A landscape with many valleys, sampled at points; each row gives a point and its height.
From any point a ball takes the steepest step (drop divided by distance) to one of its 2 nearest points. It stops when none of these is lower. Distance is the straight distance between rows; heights are no part of it.
j_310: 2 5 -14 7 3 -9 -21 7 -15 -13 12 34 -17 18 3 3 -4 12 14 -16 -14 2 6 3 3
 11 -3 7  (h 503)
j_894: 6 1 1 3 1 -11 -1 -1 3 -16 -3 13 4 4 2 -1 -2 1 3 -7 0 -4 -2 18 4 -4 -4 4  (h 242)
j_659: 16 5 -3 25 6 -12 -5 6 15 -1 -1 17 -3 13 0 -11 -2 5 26 -8 -14 -8 3 17 6
 -4 -2 -13  (h 155)
j_311: 6 20 6 10 12 10 7 -25 -4 -1 8 -41 0 3 5 -1 0 4 0 -3 3 -19 -6 8 -3 -19 13
 -1  (h 343)
j_802: -11 8 -4 10 -11 -2 -6 0 -9 -5 6 -3 19 -13 18 -8 -10 6 -23 13 5 7 -8 10
 -4 -13 -3 27  (h 428)
j_129: 17 -4 17 -6 -24 10 40 -9 19 11 1 1 23 -15 -5 -4 -20 -11 0 -4 23 1 -33 18
 -1 -1 5 -1  (h 259)
j_625: -5 24 12 11 6 6 11 -3 -13 -6 10 -13 2 -3 5 -7 -15 -2 -11 -13 5 -12 -15
 19 -4 -8 -1 8  (h 348)
j_364: -2 -5 2 -6 -1 -1 0 -15 6 -12 -6 -4 9 0 -1 1 -2 -3 -7 -1 5 2 3 8 2 -8 -2
 4  (h 195)
j_682: -3 -3 5 1 1 20 6 -27 3 5 1 -38 -3 8 -6 -5 -5 -3 -11 17 3 4 11 -10 -2 -21
 4 -9  (h 303)
j_284: -16 -3 3 -9 -8 4 -3 23 -11 11 18 8 7 -31 8 -9 3 -5 -13 12 12 11 -8 -19
 -18 10 -9 0  (h 467)
j_719: -4 0 -13 -1 -12 -17 -9 -5 1 -12 -1 7 18 -4 18 -3 -5 9 -18 7 6 5 -2 14 0
 -14 3 21  (h 452)
j_490: -1 0 17 2 0 6 14 27 -7 5 3 35 -7 -10 -14 1 13 -7 19 -8 5 5 -10 7 -2 26
 -17 4  (h 473)
j_283: 16 -4 15 -2 -11 0 33 23 0 1 -4 37 2 -6 -7 -2 3 -8 18 -15 16 -5 -23 21 2
 18 -4 -3  (h 534)
j_658: 3 1 18 0 -27 -1 43 19 6 -5 5 13 22 -21 -3 -14 -14 -13 0 -12 14 19 -25 34
 5 11 -18 2  (h 620)
j_370: -1 4 -10 -13 3 12 -17 -18 -17 0 -4 -36 -9 10 2 6 -1 1 -17 33 -2 9 6 -27
 -1 -11 2 9  (h 152)
j_40: -17 4 -15 1 -3 0 -28 17 -24 -14 11 18 -3 -4 9 -4 6 9 3 0 -17 16 10 -10 0
 15 -18 12  (h 558)
j_341: -4 -6 -27 -14 1 -3 -25 -19 0 -8 -30 -26 -7 18 8 11 1 7 -13 0 -18 1 24
 -19 15 -8 19 -11  (h 410)
j_334: -1 -9 15 -5 2 19 15 1 3 21 3 -12 -6 -9 -16 -7 5 -14 -1 18 17 4 -2 -13
 -13 -4 -11 -16  (h 379)
j_591: 5 3 -29 -4 14 2 -36 -9 -15 4 -19 -27 -20 22 6 4 6 14 14 9 -21 -11 18 -35
 8 -3 10 -13  (h 236)
j_392: -8 7 0 15 -13 -14 -5 30 -8 -19 17 34 0 -4 9 -5 -1 1 5 -13 -19 19 2 19 13
 15 -18 18  (h 391)
j_293: -1 -3 10 0 8 8 1 18 -2 10 0 23 -10 -7 -13 -2 12 -6 16 0 5 2 -3 -5 -7 14
 -16 -5  (h 446)
j_590: 15 5 17 0 -10 5 33 14 2 10 -2 19 3 -10 -6 -5 -4 -12 6 -10 18 -7 -25 19
 -3 7 -2 -9  (h 560)
j_538: 12 9 -1 21 16 -2 -8 1 -2 8 10 20 -19 19 -7 -4 -3 13 35 -24 -8 -18 2 12 0
 7 6 -9  (h 496)
j_773: 0 -12 -14 -2 10 -7 -18 -9 17 4 -27 -14 6 6 0 15 8 -1 -8 16 -19 -4 18 -18
 9 -6 8 -2  (h 318)
j_620: -34 19 13 17 -13 3 12 34 -13 -9 9 5 10 -27 8 -10 -9 -10 -24 -11 -17 18 5
 7 11 13 -14 20  (h 733)
j_403: -15 14 14 16 -16 11 21 23 -6 9 14 4 13 -28 8 -13 -14 -11 -23 6 1 12 -15
 7 -6 -1 -6 10  (h 455)
j_319: -6 14 7 6 -7 -6 6 -3 -6 -15 6 -6 19 -8 12 -7 -19 3 -15 -4 7 -1 -16 24 3
 -11 -3 23  (h 395)
j_226: -14 -4 -2 -16 7 6 -17 4 -17 9 11 -23 -3 -11 -1 0 3 -3 -12 33 9 11 3 -33
 -13 2 -15 7  (h 514)
j_5: 4 9 16 -3 12 17 26 -6 1 33 3 -15 -20 4 -19 -4 13 -9 9 -6 22 -14 -6 5 -15
 -6 7 -22  (h 345)
j_939: -8 -8 -26 -36 7 -6 -29 -10 -7 3 -23 -31 -9 9 -2 22 7 0 -11 23 -11 11 20
 -41 9 8 4 3  (h 159)
j_606: -23 3 15 13 -23 23 22 13 -4 11 20 -9 20 -30 5 -16 -19 -7 -23 10 2 24 -10
 0 -7 -1 -12 18  (h 497)
j_315: 2 -4 13 2 -25 -2 29 6 13 -6 6 7 26 -20 2 -15 -13 -8 -5 0 11 19 -16 27 3
 -3 -14 5  (h 597)
j_287: -1 10 4 4 0 -4 7 15 -9 -3 13 23 -3 -6 7 -3 -5 -4 -9 -7 6 -6 -12 9 -10 2
 1 1  (h 552)
j_631: -10 -1 -16 -13 0 -3 -25 15 -16 -7 14 19 -6 -2 3 4 17 6 5 14 -11 22 14
 -18 -5 23 -16 9  (h 547)
j_113: -9 -8 17 -7 -26 17 22 8 0 8 18 5 22 -36 -1 -5 1 -10 -10 5 14 24 -19 0
 -10 14 -13 12  (h 520)
j_439: 0 -9 -8 -7 -5 -8 -18 0 -2 -23 -4 20 0 5 0 6 14 4 11 -2 -12 16 14 4 12 12
 -14 12  (h 380)
j_716: 3 -6 4 -15 9 -6 1 -17 4 -14 -14 3 -9 19 -11 20 5 -1 1 -13 4 -7 8 8 10 2
 10 4  (h 230)
j_886: -6 12 4 18 1 15 -4 -11 -17 -7 0 -38 7 -1 14 -15 -12 9 -12 13 -3 -7 -4 1
 2 -24 -3 10  (h 315)
j_867: 4 -25 2 -6 -8 -19 2 13 12 -21 1 35 16 -3 -2 3 8 7 18 -20 3 1 -3 10 5 18
 -7 8  (h 351)
j_430: -15 5 -1 14 -13 -1 -3 28 -8 -5 13 17 9 -18 14 -13 7 -2 -9 12 -12 21 5 4
 0 6 -18 9  (h 511)
j_548: -5 -7 12 1 8 22 9 -11 -4 15 6 -35 -11 4 -13 -7 0 -8 -7 23 9 0 6 -19 -10
 -13 -7 -13  (h 336)
j_949: -16 9 -8 12 2 -2 -20 26 -19 -5 16 27 -10 -4 8 -8 -7 7 4 -12 -15 6 5 -6
 -3 14 -12 5  (h 571)
j_717: 8 5 17 -5 -6 15 27 4 0 22 5 4 -3 -14 -8 -4 -3 -14 -3 0 22 -6 -24 3 -15 1
 1 -12  (h 593)
j_461: 5 -21 15 -18 -8 10 20 -21 27 17 -6 -8 9 -11 -20 14 -4 -15 -6 2 19 3 -9
 -10 -5 3 10 -2  (h 162)
j_754: 4 9 -11 2 8 13 -10 -22 -15 0 -4 -54 -12 14 11 0 7 9 -8 17 -8 -12 10 -20
 4 -21 17 -7  (h 378)
j_703: 2 14 2 13 13 17 -1 -19 -19 0 5 -54 -11 8 8 -7 7 8 1 2 -3 -18 4 -9 1 -21
 9 -8  (h 367)
j_158: 12 17 -11 14 13 5 -18 -12 -12 -4 -8 -3 -28 29 0 0 3 14 28 -13 -18 -8 14
 5 14 -4 9 -9  (h 626)
j_263: -7 -20 -17 -12 12 -10 -24 -3 19 3 -27 -2 0 5 -6 21 9 1 -1 4 -23 2 27 -23
 13 11 7 -6  (h 344)
j_406: -32 14 15 6 -5 15 8 26 -21 -8 11 4 0 -23 -2 -5 1 -10 -16 -10 -8 21 5 0 3
 18 -20 13  (h 713)
j_927: 12 -21 -20 1 9 -17 -19 -4 22 3 -11 32 -8 25 -12 23 3 9 17 -10 -26 1 19
 -13 15 21 13 3  (h 482)
j_146: 5 -29 3 -17 -5 -11 6 4 21 -1 -12 25 10 -8 -8 10 13 -4 6 -9 11 -1 2 -7 -1
 15 5 -10  (h 228)
j_813: 1 -9 -13 -7 -7 -14 -10 3 5 -5 2 19 12 -7 10 3 10 2 -11 14 2 8 2 -2 -6 0
 -1 9  (h 476)
j_325: 3 17 17 14 4 15 32 -5 0 10 6 -20 0 1 -8 -15 -7 -9 2 -7 10 -6 -11 24 -7
 -11 -4 -11  (h 529)
j_526: 7 6 -4 3 8 -9 -4 7 -8 -7 12 30 -19 18 -1 5 0 6 8 -15 0 -10 -1 7 -4 7 7 1  (h 517)
j_87: -13 -3 13 8 -15 22 12 -5 -1 1 12 -16 18 -18 -2 -12 -13 -5 -15 14 5 19 -7
 2 -6 -9 -16 15  (h 516)
j_179: -9 21 12 14 2 21 14 -3 -20 -10 6 -19 -15 11 -2 -12 -8 -8 -8 -1 -4 8 5 17
 5 -13 -8 -4  (h 184)
j_996: -5 23 18 25 -2 20 35 -3 -4 8 18 -33 11 -5 1 -21 -25 -4 -9 -6 2 -3 -16 20
 -6 -15 -4 -3  (h 576)
j_297: 5 0 19 -2 -14 9 29 34 -7 7 4 35 1 -21 -5 0 9 -13 10 -11 11 6 -23 9 -1 28
 -11 2  (h 504)
j_839: -9 8 -19 -5 -2 9 -32 -3 -35 -11 -13 -24 -4 4 17 -6 -2 13 -8 12 -8 1 4
 -20 3 -10 -4 11  (h 271)
j_563: 4 -6 6 -8 23 -4 2 -14 19 18 -18 -10 -17 13 -17 21 14 -4 7 -10 1 -20 12
 -4 4 3 22 -15  (h 658)
j_81: -6 -5 -19 -6 -4 14 -28 -4 -36 -8 -17 -43 -9 10 14 -9 0 15 -8 27 -9 5 10
 -37 6 -12 -5 2  (h 257)
j_365: -6 -11 8 -5 -18 12 10 -4 6 4 11 -1 19 -24 0 -6 0 -6 -14 17 13 22 -9 -4
 -9 -1 -10 10  (h 484)
j_554: 6 8 -2 7 16 -7 -3 -21 12 -13 -21 -26 -5 18 0 1 0 7 18 -21 -11 -18 15 17
 20 -9 15 -16  (h 397)
j_49: 16 21 -3 13 15 -11 1 -13 5 -5 3 -13 -2 8 10 0 7 9 13 -10 -4 -25 -1 16 1
 -11 18 -8  (h 266)
j_230: -4 8 0 0 -5 20 -2 -25 -14 -13 -4 -33 -8 13 4 -6 -9 0 -12 8 -1 9 9 1 6
 -21 2 -2  (h 273)
j_221: -8 -16 -8 -32 10 -8 -19 -9 3 10 -4 -19 -4 -3 -10 18 6 -6 -10 21 9 6 13
 -35 -7 8 1 -1  (h 93)
j_375: 5 0 4 5 6 3 6 -30 20 6 -9 -41 14 0 1 3 -6 0 -8 2 0 -15 2 2 4 -21 18 -4  (h 738)
j_500: -6 -4 19 6 -8 25 25 11 -3 15 8 -4 3 -19 -9 -15 -3 -15 -8 13 10 14 -8 -4
 -12 -1 -18 -7  (h 430)
j_700: -17 -1 6 -11 -2 10 -5 11 -14 14 19 -11 4 -24 1 -4 -4 -5 -18 24 13 9 -9
 -25 -18 3 -10 10  (h 495)
j_876: 1 5 -15 -12 13 -5 -23 -15 -8 1 -4 -18 -10 10 3 11 6 6 -6 4 0 -16 6 -19
 -6 -8 11 -5  (h 196)
j_898: 1 5 10 8 -18 10 18 -11 10 11 13 -11 21 -15 6 -9 -23 -2 -14 10 13 5 -22 7
 -12 -16 6 13  (h 383)
j_691: 12 15 5 25 -1 -18 8 17 11 -9 5 15 1 8 5 -17 -13 3 20 -9 -8 -4 -5 35 11
 -4 -12 -8  (h 226)
j_530: -10 -18 -14 -24 -4 -7 -15 -2 8 15 2 -13 14 -15 3 1 9 1 -16 35 9 15 9 -31
 -14 1 -2 4  (h 415)
j_441: -9 5 15 -1 -2 22 11 -9 -6 15 16 -21 1 -12 -9 -4 -14 -8 -12 3 16 -2 -16
 -10 -17 -10 -6 5  (h 628)
j_71: -2 -2 -12 -11 -1 4 -17 -29 -4 -14 -27 -33 -2 12 5 11 -3 4 -11 -1 -7 0 12
 -10 15 -15 15 -2  (h 398)
j_827: -20 15 14 16 -3 19 12 18 -18 5 14 -13 2 -16 4 -11 -12 -9 -24 11 -6 9 -4
 -4 -4 -4 -13 11  (h 406)
j_42: 10 -14 -10 9 -7 -13 -15 11 0 -11 20 50 -7 16 -6 7 4 13 28 -15 -19 19 5 2
 11 26 -11 18  (h 441)
j_214: 5 6 -9 3 11 -8 -12 -17 3 -3 -4 -15 3 4 9 0 2 7 -2 -5 1 -22 1 -1 -3 -15
 14 -4  (h 227)
j_614: -11 -15 -2 -8 -11 5 -8 1 3 0 8 -4 17 -21 4 -5 15 -1 -10 25 6 24 6 -13 -8
 3 -15 7  (h 449)
j_383: -12 11 15 26 2 24 12 6 -15 4 10 -33 7 -7 7 -19 -14 1 -17 16 -7 -3 -6 -2
 -4 -18 -10 8  (h 356)
j_133: -14 1 8 1 -13 -2 7 31 -9 -9 17 31 6 -21 5 -5 7 -4 -3 -14 -2 13 -5 7 -4
 21 -14 9  (h 683)
j_159: 22 3 0 7 -6 -19 13 7 17 1 0 23 8 1 10 -1 0 1 4 -1 5 -14 -14 17 -1 -5 13
 -7  (h 541)
j_466: 0 -8 8 0 -27 -11 17 35 -1 -10 17 42 13 -21 10 -8 7 -2 5 -16 4 15 -12 16
 2 22 -10 4  (h 665)
j_870: 4 -21 14 -20 2 -4 21 -16 24 0 -14 5 3 6 -19 24 1 -10 -7 -12 14 -6 -1 5 5
 7 18 3  (h 158)
j_279: 9 -1 4 2 -5 -12 11 22 -4 -6 14 43 -8 5 3 0 0 0 5 -14 5 -3 -11 11 -5 11 4
 1  (h 532)
j_94: -3 -15 -26 -10 -6 -14 -30 -4 4 -20 -14 16 5 9 4 8 13 11 9 -3 -20 16 22
 -7 15 12 -6 9  (h 360)
j_520: -1 -8 9 -6 12 6 2 -30 20 15 -12 -44 2 0 -12 15 -3 -7 -9 -3 3 -17 5 -14 3
 -13 19 -8  (h 722)
j_270: 0 -3 -30 -10 4 5 -34 -2 -26 0 -24 -39 -16 19 11 -3 5 14 1 25 -18 -2 15
 -42 8 -7 2 -6  (h 246)
j_206: 4 -18 2 -20 12 -12 4 -10 18 -4 -19 8 -4 13 -14 33 7 -5 -7 -10 1 -10 9 -4
 8 10 22 5  (h 213)
j_958: 12 -13 -4 -6 -19 -17 7 10 13 -5 2 32 14 -10 11 1 9 -2 -6 7 8 8 -8 8 -1 2
 3 2  (h 498)
j_257: 19 -3 1 5 -20 -20 18 19 13 -5 4 32 13 -8 14 -6 -3 -3 -1 1 9 -1 -19 23 2
 -1 4 0  (h 521)
j_907: -2 8 13 12 -5 24 24 -24 6 10 16 -40 13 -3 -3 -16 -23 0 -3 -4 10 -5 -11 8
 -11 -22 3 -3  (h 615)
j_440: 8 8 11 6 14 7 16 -1 3 17 2 -2 -14 4 -10 -7 9 -2 17 -16 13 -21 -5 11 -11
 -3 5 -23  (h 394)
j_523: -12 11 13 0 6 24 10 -3 -18 2 7 -14 -22 9 -11 -6 0 -10 -8 6 8 12 9 2 -6
 -6 -10 -8  (h 234)
j_77: -4 -18 -32 -12 2 -11 -33 -6 8 -9 -28 5 2 12 1 16 9 9 5 1 -31 10 27 -20
 20 13 2 2  (h 365)
j_501: 1 -12 14 -17 5 7 13 -24 17 9 -10 -11 -3 5 -22 18 0 -12 -7 -1 14 -1 1 -2
 0 -3 10 0  (h 60)
j_393: -3 -11 -11 -22 16 -10 -24 3 0 11 -2 2 -9 2 -8 11 9 0 4 14 4 -3 10 -31
 -12 10 -1 -8  (h 134)
j_673: -1 10 -17 -12 10 1 -23 -5 -19 2 -1 -17 -12 9 7 8 4 3 -12 24 -3 -1 5 -24
 -8 -6 2 4  (h 174)
j_622: 10 -7 -26 4 -3 -27 -20 -6 14 -16 -12 17 3 22 11 5 -3 13 6 -12 -19 -5 14
 9 16 -4 11 2  (h 311)
j_692: -3 -9 -21 -1 -16 -19 -16 12 1 -7 7 26 17 -9 18 -1 18 9 -6 15 -7 18 4 3
 -1 4 -9 20  (h 494)
j_593: -9 -5 9 -18 -3 13 -1 -21 -3 7 13 -17 1 -9 -12 9 -11 -7 -14 4 21 5 -11
 -17 -15 -4 -3 12  (h 606)
j_457: 5 9 9 11 -12 -20 21 21 8 -17 7 16 8 -1 4 -15 -15 -4 5 -11 1 8 -10 40 11
 -1 -17 1  (h 286)
j_718: -8 -6 -25 3 -3 -6 -28 1 -5 -10 -8 4 4 5 14 -10 5 11 0 11 -15 9 18 -8 3
 -7 -8 0  (h 357)
j_756: 14 -13 -9 5 15 -13 -15 -8 16 6 -7 27 -19 31 -15 17 -2 13 27 -21 -15 -11
 15 -3 12 14 18 -3  (h 505)
j_106: 11 5 -12 26 10 -2 -22 2 4 5 0 13 -10 16 2 -9 -1 11 23 2 -22 -3 11 -3 6
 -4 -4 -8  (h 210)
j_190: -1 -26 4 -17 -11 -7 3 -1 18 -3 -7 13 24 -21 -2 3 9 -3 -2 -3 15 2 -4 -5
 -4 8 -1 -1  (h 272)
j_228: 6 25 0 22 16 6 -7 -6 -15 -8 0 -15 -16 16 4 -9 1 10 23 -14 -15 -15 4 14 8
 -9 2 -9  (h 616)
j_608: 7 15 19 7 -6 26 37 2 -4 33 15 -18 -2 -16 -6 -10 -11 -14 -7 -1 19 -8 -27
 -2 -19 -5 4 -13  (h 627)
j_998: 2 0 2 12 -7 -11 -1 29 -6 -11 20 47 -7 3 -1 1 3 3 15 -15 -14 14 -2 12 7
 22 -12 15  (h 416)
j_251: 20 -8 -8 -1 2 -18 -3 5 19 6 -5 26 3 2 3 11 8 3 4 4 0 -15 -6 -4 -4 2 16
 -5  (h 563)
j_499: 1 -14 -12 -21 7 -14 -12 -13 11 -4 -13 3 0 8 -4 23 7 -2 -13 3 -2 -5 10
 -13 2 4 14 5  (h 168)
j_545: 3 4 -12 -8 -1 15 -17 -28 -16 -8 -24 -49 -13 17 7 7 1 7 -8 12 -9 1 10 -22
 14 -19 17 -4  (h 387)
j_516: 2 0 12 -1 -2 13 17 -23 11 12 7 -25 11 -9 -8 -4 -12 -6 -5 -4 17 -11 -15 1
 -13 -16 6 -3  (h 643)
j_633: 18 -4 8 8 7 -7 14 8 13 12 -7 26 -8 7 -10 -4 3 1 31 -21 8 -19 -8 13 0 8 6
 -20  (h 470)
j_178: -6 0 1 -13 0 -1 -3 -1 -8 -2 12 7 1 -8 4 3 -3 -2 -16 0 15 -3 -9 -7 -16 -1
 2 6  (h 572)
j_455: 2 -5 -26 10 -5 -4 -36 1 -10 -12 1 23 -8 15 5 -6 -4 17 22 -6 -26 18 16 -8
 13 8 -13 4  (h 354)
j_86: -1 9 -5 12 -9 -15 -14 15 -11 -26 4 22 2 4 11 -4 -5 7 8 -8 -17 12 1 21 16
 4 -19 21  (h 363)
j_390: 8 -9 10 -14 -12 -3 23 -4 7 -6 8 20 6 -2 -4 9 0 -9 -12 -2 20 5 -15 9 -7 2
 7 5  (h 368)
j_63: -15 -16 -26 -21 0 -6 -29 4 -8 4 -1 -16 11 -9 9 -3 16 9 -8 34 0 17 18 -34
 -8 5 -11 7  (h 393)
j_135: 14 10 -1 15 22 -1 -8 1 3 19 5 9 -19 11 -7 1 10 8 28 -11 -4 -23 1 -3 -7 1
 10 -13  (h 515)
j_180: 10 5 9 -4 13 -5 12 -17 9 -5 -8 -3 -7 15 -9 11 4 -1 7 -15 10 -18 -2 18 2
 -4 14 -3  (h 179)
j_355: 11 15 16 6 -25 2 44 14 2 10 9 7 18 -20 9 -13 -26 -9 -10 -11 17 -3 -38 27
 -1 2 6 -2  (h 485)
j_938: -21 6 -2 -14 7 12 -19 15 -36 2 12 -27 -11 -7 4 -1 0 0 -12 33 -2 17 8 -34
 -5 8 -18 10  (h 526)
j_626: -7 -9 -3 -15 -6 -6 -8 22 -6 4 16 28 2 -20 5 -1 14 1 2 6 8 11 -4 -17 -15
 21 -8 -3  (h 435)
j_990: -21 5 12 -3 1 9 -1 24 -19 -7 15 16 -2 -19 -3 -1 6 -5 -5 -8 -1 13 -1 -3
 -6 20 -18 12  (h 699)
j_493: 11 6 -13 0 20 -3 -18 -13 0 8 -6 6 -33 32 -9 14 10 9 23 -8 -13 -10 19 -5
 6 4 18 -12  (h 634)
j_844: -1 17 3 8 -4 7 6 -15 -8 -17 2 -16 -4 11 6 -7 -10 -3 -11 1 -1 7 3 21 6
 -19 -1 1  (h 235)
j_601: -5 5 -10 5 1 6 -20 -16 -14 -8 -12 -32 7 2 14 -4 -4 10 -10 13 -2 -8 1 -9
 3 -20 2 12  (h 291)
j_683: -4 -11 3 -14 -2 5 -2 -29 13 -5 -11 -17 7 2 -8 12 -5 -7 -14 4 6 6 7 -4 4
 -8 5 5  (h 144)
j_278: 8 -5 11 -8 -20 3 23 -8 11 3 8 9 18 -14 2 0 -13 -7 -12 0 22 2 -24 11 -9
 -4 6 7  (h 324)
j_902: 3 -17 -8 -8 -2 -9 -13 21 -1 2 17 45 -4 -5 -2 2 12 9 19 -5 0 9 2 -13 -8
 28 -7 -1  (h 409)
j_843: -22 -5 -2 4 -17 3 -7 20 -9 0 15 3 18 -29 14 -14 15 4 -15 21 -2 27 5 -5
 -7 7 -19 12  (h 483)
j_853: 14 10 16 9 16 1 25 -10 18 9 -15 -15 4 6 -15 -2 2 -4 22 -10 7 -20 -8 26 3
 -5 2 -12  (h 384)
j_705: -1 -4 0 -19 3 -2 -7 -20 1 5 6 -12 -1 -2 -3 13 -3 -1 -17 4 15 -10 -6 -16
 -13 -7 12 5  (h 589)
j_544: 6 4 -9 18 11 -1 -20 6 -1 2 -5 2 -1 6 6 -6 5 6 10 15 -16 -8 6 -8 -2 -8 -8
 -3  (h 243)
j_170: 19 12 19 4 -10 8 44 -5 12 13 -1 -8 15 -8 -10 -7 -18 -10 5 -6 18 -6 -33
 29 -3 -3 1 -6  (h 165)
j_828: -3 10 -14 4 1 -1 -23 1 -22 -21 1 15 -18 16 7 -4 -6 10 8 -15 -13 4 9 4 7
 0 -5 2  (h 492)
j_647: -16 13 -3 15 7 7 -15 20 -22 -4 9 6 -8 -5 10 -13 -5 3 -3 0 -11 -2 3 -7 -5
 0 -13 1  (h 585)
j_100: -3 12 19 13 -6 19 36 11 -2 12 7 -4 4 -11 -7 -16 -12 -16 -7 -2 7 7 -15 17
 -7 -5 -13 -8  (h 481)
j_50: 0 14 14 15 -21 8 29 10 2 11 13 0 22 -24 11 -15 -25 -7 -16 5 10 5 -29 16
 -5 -6 0 9  (h 437)
j_216: 1 4 4 1 10 9 2 -26 5 -6 -19 -29 -8 16 -8 4 3 -2 5 -5 -2 -6 15 9 13 -14 9
 -13  (h 427)
j_840: -10 20 -9 6 -6 3 -12 4 -26 -21 3 2 -13 9 16 -7 -7 1 -13 -3 -11 11 6 10 5
 -8 -4 7  (h 478)
j_376: -12 3 -14 -20 8 2 -26 10 -26 -5 8 -5 -11 -1 2 5 13 1 -1 26 -7 19 13 -27
 -6 14 -16 9  (h 537)
j_452: 1 -17 8 -16 -4 5 6 -11 17 11 -2 -5 11 -14 -9 10 3 -10 -10 17 12 6 -4 -16
 -8 -1 3 2  (h 237)
j_320: 4 1 -9 -12 24 -5 -13 -13 7 15 -12 -13 -27 22 -12 21 14 1 7 -1 -6 -13 21
 -15 4 2 22 -16  (h 644)
j_273: -1 0 4 10 -9 0 5 15 4 -3 4 15 8 -11 6 -12 3 -6 -4 11 -1 11 -1 10 -3 -4
 -14 -2  (h 540)
j_698: 9 12 11 15 10 4 16 15 -1 15 4 19 -14 5 -9 -11 3 -2 23 -18 8 -16 -8 18 -7
 5 0 -17  (h 433)
j_598: 8 -1 -21 8 10 -16 -20 -12 15 -4 -16 -1 -3 17 6 5 0 11 10 -12 -21 -16 20
 -1 12 -7 17 -14  (h 340)
j_750: -13 18 4 18 -9 -12 3 32 -10 -10 12 22 6 -12 15 -8 -11 -1 -11 -10 -11 5
 -5 20 5 4 -9 15  (h 425)
j_825: 15 -19 -13 5 0 -18 -15 2 12 -6 4 44 -6 23 -10 12 2 13 27 -13 -17 5 9 -1
 12 19 2 10  (h 460)
j_937: -9 11 20 -1 8 27 25 -2 -11 25 10 -19 -22 3 -20 -8 1 -13 -3 1 18 0 -3 2
 -16 -6 -5 -12  (h 287)
j_154: -12 -10 -21 -10 -2 -3 -25 -2 -6 -4 -4 -8 7 -1 11 -4 9 7 -12 22 -5 12 15
 -19 -4 -6 -6 2  (h 375)
j_10: -15 25 0 18 -9 -4 -1 17 -19 -17 7 1 -2 -2 19 -13 -18 1 -18 -7 -13 7 1 21
 11 -9 -5 15  (h 456)
j_829: 16 -4 3 -2 8 -23 13 -7 19 -16 -8 9 6 18 -2 15 -2 5 6 -16 4 -21 -4 22 9 0
 20 1  (h 241)
j_726: -2 21 2 26 16 8 -10 12 -17 0 7 -3 -10 4 7 -14 -3 7 11 -6 -13 -17 -1 3 -3
 -6 -6 -5  (h 601)
j_531: 19 3 19 0 3 3 42 -14 23 14 -13 -13 10 0 -19 1 -5 -8 13 -12 18 -14 -19 26
 2 -2 8 -11  (h 293)
j_777: -7 -14 -10 -6 6 -3 -14 -20 20 10 -24 -34 12 -1 2 15 -2 -1 -21 12 -10 -5
 15 -20 8 -12 17 -1  (h 346)
j_999: -2 -8 11 -5 19 10 1 -14 7 20 -11 -27 -14 4 -19 5 10 -9 6 4 10 -15 8 -16
 -5 -6 1 -17  (h 698)
j_994: 1 -5 -23 -21 7 -5 -26 -17 -6 -11 -28 -9 -16 22 0 21 3 5 -2 -6 -15 -2 19
 -18 13 3 17 -5  (h 421)
j_528: 4 7 -21 -1 14 0 -32 -5 -14 0 -6 -4 -20 20 2 3 5 12 10 4 -14 -8 13 -20 1
 -1 3 -6  (h 218)
j_862: 8 -7 7 -13 2 -7 14 0 3 -4 3 24 -5 7 -8 11 5 -4 -1 -10 18 -9 -10 6 -7 6 9
 0  (h 400)
j_796: 8 -8 -11 3 9 -12 -17 -1 17 6 -17 4 10 1 3 7 10 3 1 16 -11 -7 6 -11 0 -5
 2 0  (h 285)
j_970: -7 -12 -12 -28 13 -6 -20 -16 6 4 -18 -19 -9 8 -8 23 5 -4 -13 10 -2 1 19
 -27 4 4 10 -3  (h 129)
j_503: 14 23 7 12 14 1 16 -15 5 7 9 -21 -3 2 2 2 9 1 5 -4 5 -20 -8 15 -5 -13 16
 -7  (h 306)
j_307: 1 -6 15 -8 21 5 12 -9 14 30 -16 -12 -21 8 -25 11 19 -7 16 -8 13 -19 6 -2
 -2 1 11 -18  (h 678)
j_941: 3 -7 -28 8 -6 -16 -29 -2 2 -11 -3 22 0 15 12 -8 -3 15 10 -7 -19 5 15 1 9
 -3 -3 0  (h 335)
j_173: -1 -20 -5 -15 9 -8 -12 2 11 4 -5 20 -5 0 -11 8 10 0 11 -5 3 -4 10 -15 -6
 12 0 -11  (h 178)
j_192: 5 -7 6 7 -14 -7 14 0 18 -4 -3 4 20 -11 6 -14 -5 -5 -3 7 8 8 -5 19 2 -12
 -7 -5  (h 568)
j_837: 14 21 4 22 12 -7 12 7 2 5 10 9 -11 10 2 -12 0 7 25 -24 -2 -21 -6 25 -2 0
 8 -16  (h 466)
j_260: 2 -18 8 -11 -9 -12 11 5 12 -14 -5 21 22 -13 -1 -2 2 1 5 -16 15 -6 -13 11
 -2 8 -5 3  (h 313)
j_248: -7 -14 5 -10 15 6 -10 -19 10 11 -16 -36 -5 1 -13 11 4 -6 -6 7 4 -12 10
 -24 1 -9 5 -10  (h 710)
j_929: -2 10 4 10 -8 -20 2 12 -1 -28 1 10 11 2 8 -11 -14 3 5 -10 -4 8 -5 35 18
 -3 -19 13  (h 328)
j_638: 15 -6 -10 1 3 -28 -4 -7 17 -18 -10 16 2 23 4 14 -2 8 5 -13 -10 -12 7 16
 16 -2 17 2  (h 282)
j_759: 16 -13 -2 -6 10 -13 -1 2 24 19 -15 15 -2 1 -7 18 10 -4 4 2 0 -20 -1 -14
 -3 7 21 -15  (h 582)
j_210: -1 -7 17 -7 -30 -2 37 26 -2 -8 13 27 18 -24 3 -9 -2 -10 -2 -19 14 18 -20
 23 4 21 -13 3  (h 642)
j_651: 7 -20 1 0 -10 -8 0 22 4 -5 11 49 4 -6 -3 -3 10 6 25 -18 1 6 -4 0 -1 26
 -9 -2  (h 385)
j_539: -3 -9 7 -6 7 7 1 3 3 9 -1 3 -5 -7 -11 -3 9 -10 2 11 9 3 2 -11 -10 1 -11
 -13  (h 414)
j_282: 16 -12 0 4 13 -14 1 0 22 6 -11 26 -9 18 -12 11 4 4 25 -18 -5 -17 5 5 6 9
 15 -12  (h 506)
j_993: 3 -1 -9 1 15 -11 -12 -19 17 -6 -26 -23 -2 14 3 15 2 7 4 -19 -19 -21 17 1
 17 -5 25 -13  (h 369)
j_481: 8 14 8 9 4 -10 13 -5 4 -12 4 -5 7 5 3 -6 -10 1 4 -11 7 -13 -12 29 2 -9 1
 -1  (h 294)

Where does a ball stop that starts at each point below?
j_406 => j_614
j_307 => j_221
j_40 => j_221
j_827 => j_370
j_441 => j_659
j_840 => j_659
j_825 => j_659
j_719 => j_501
j_902 => j_221
j_538 => j_179
j_282 => j_179
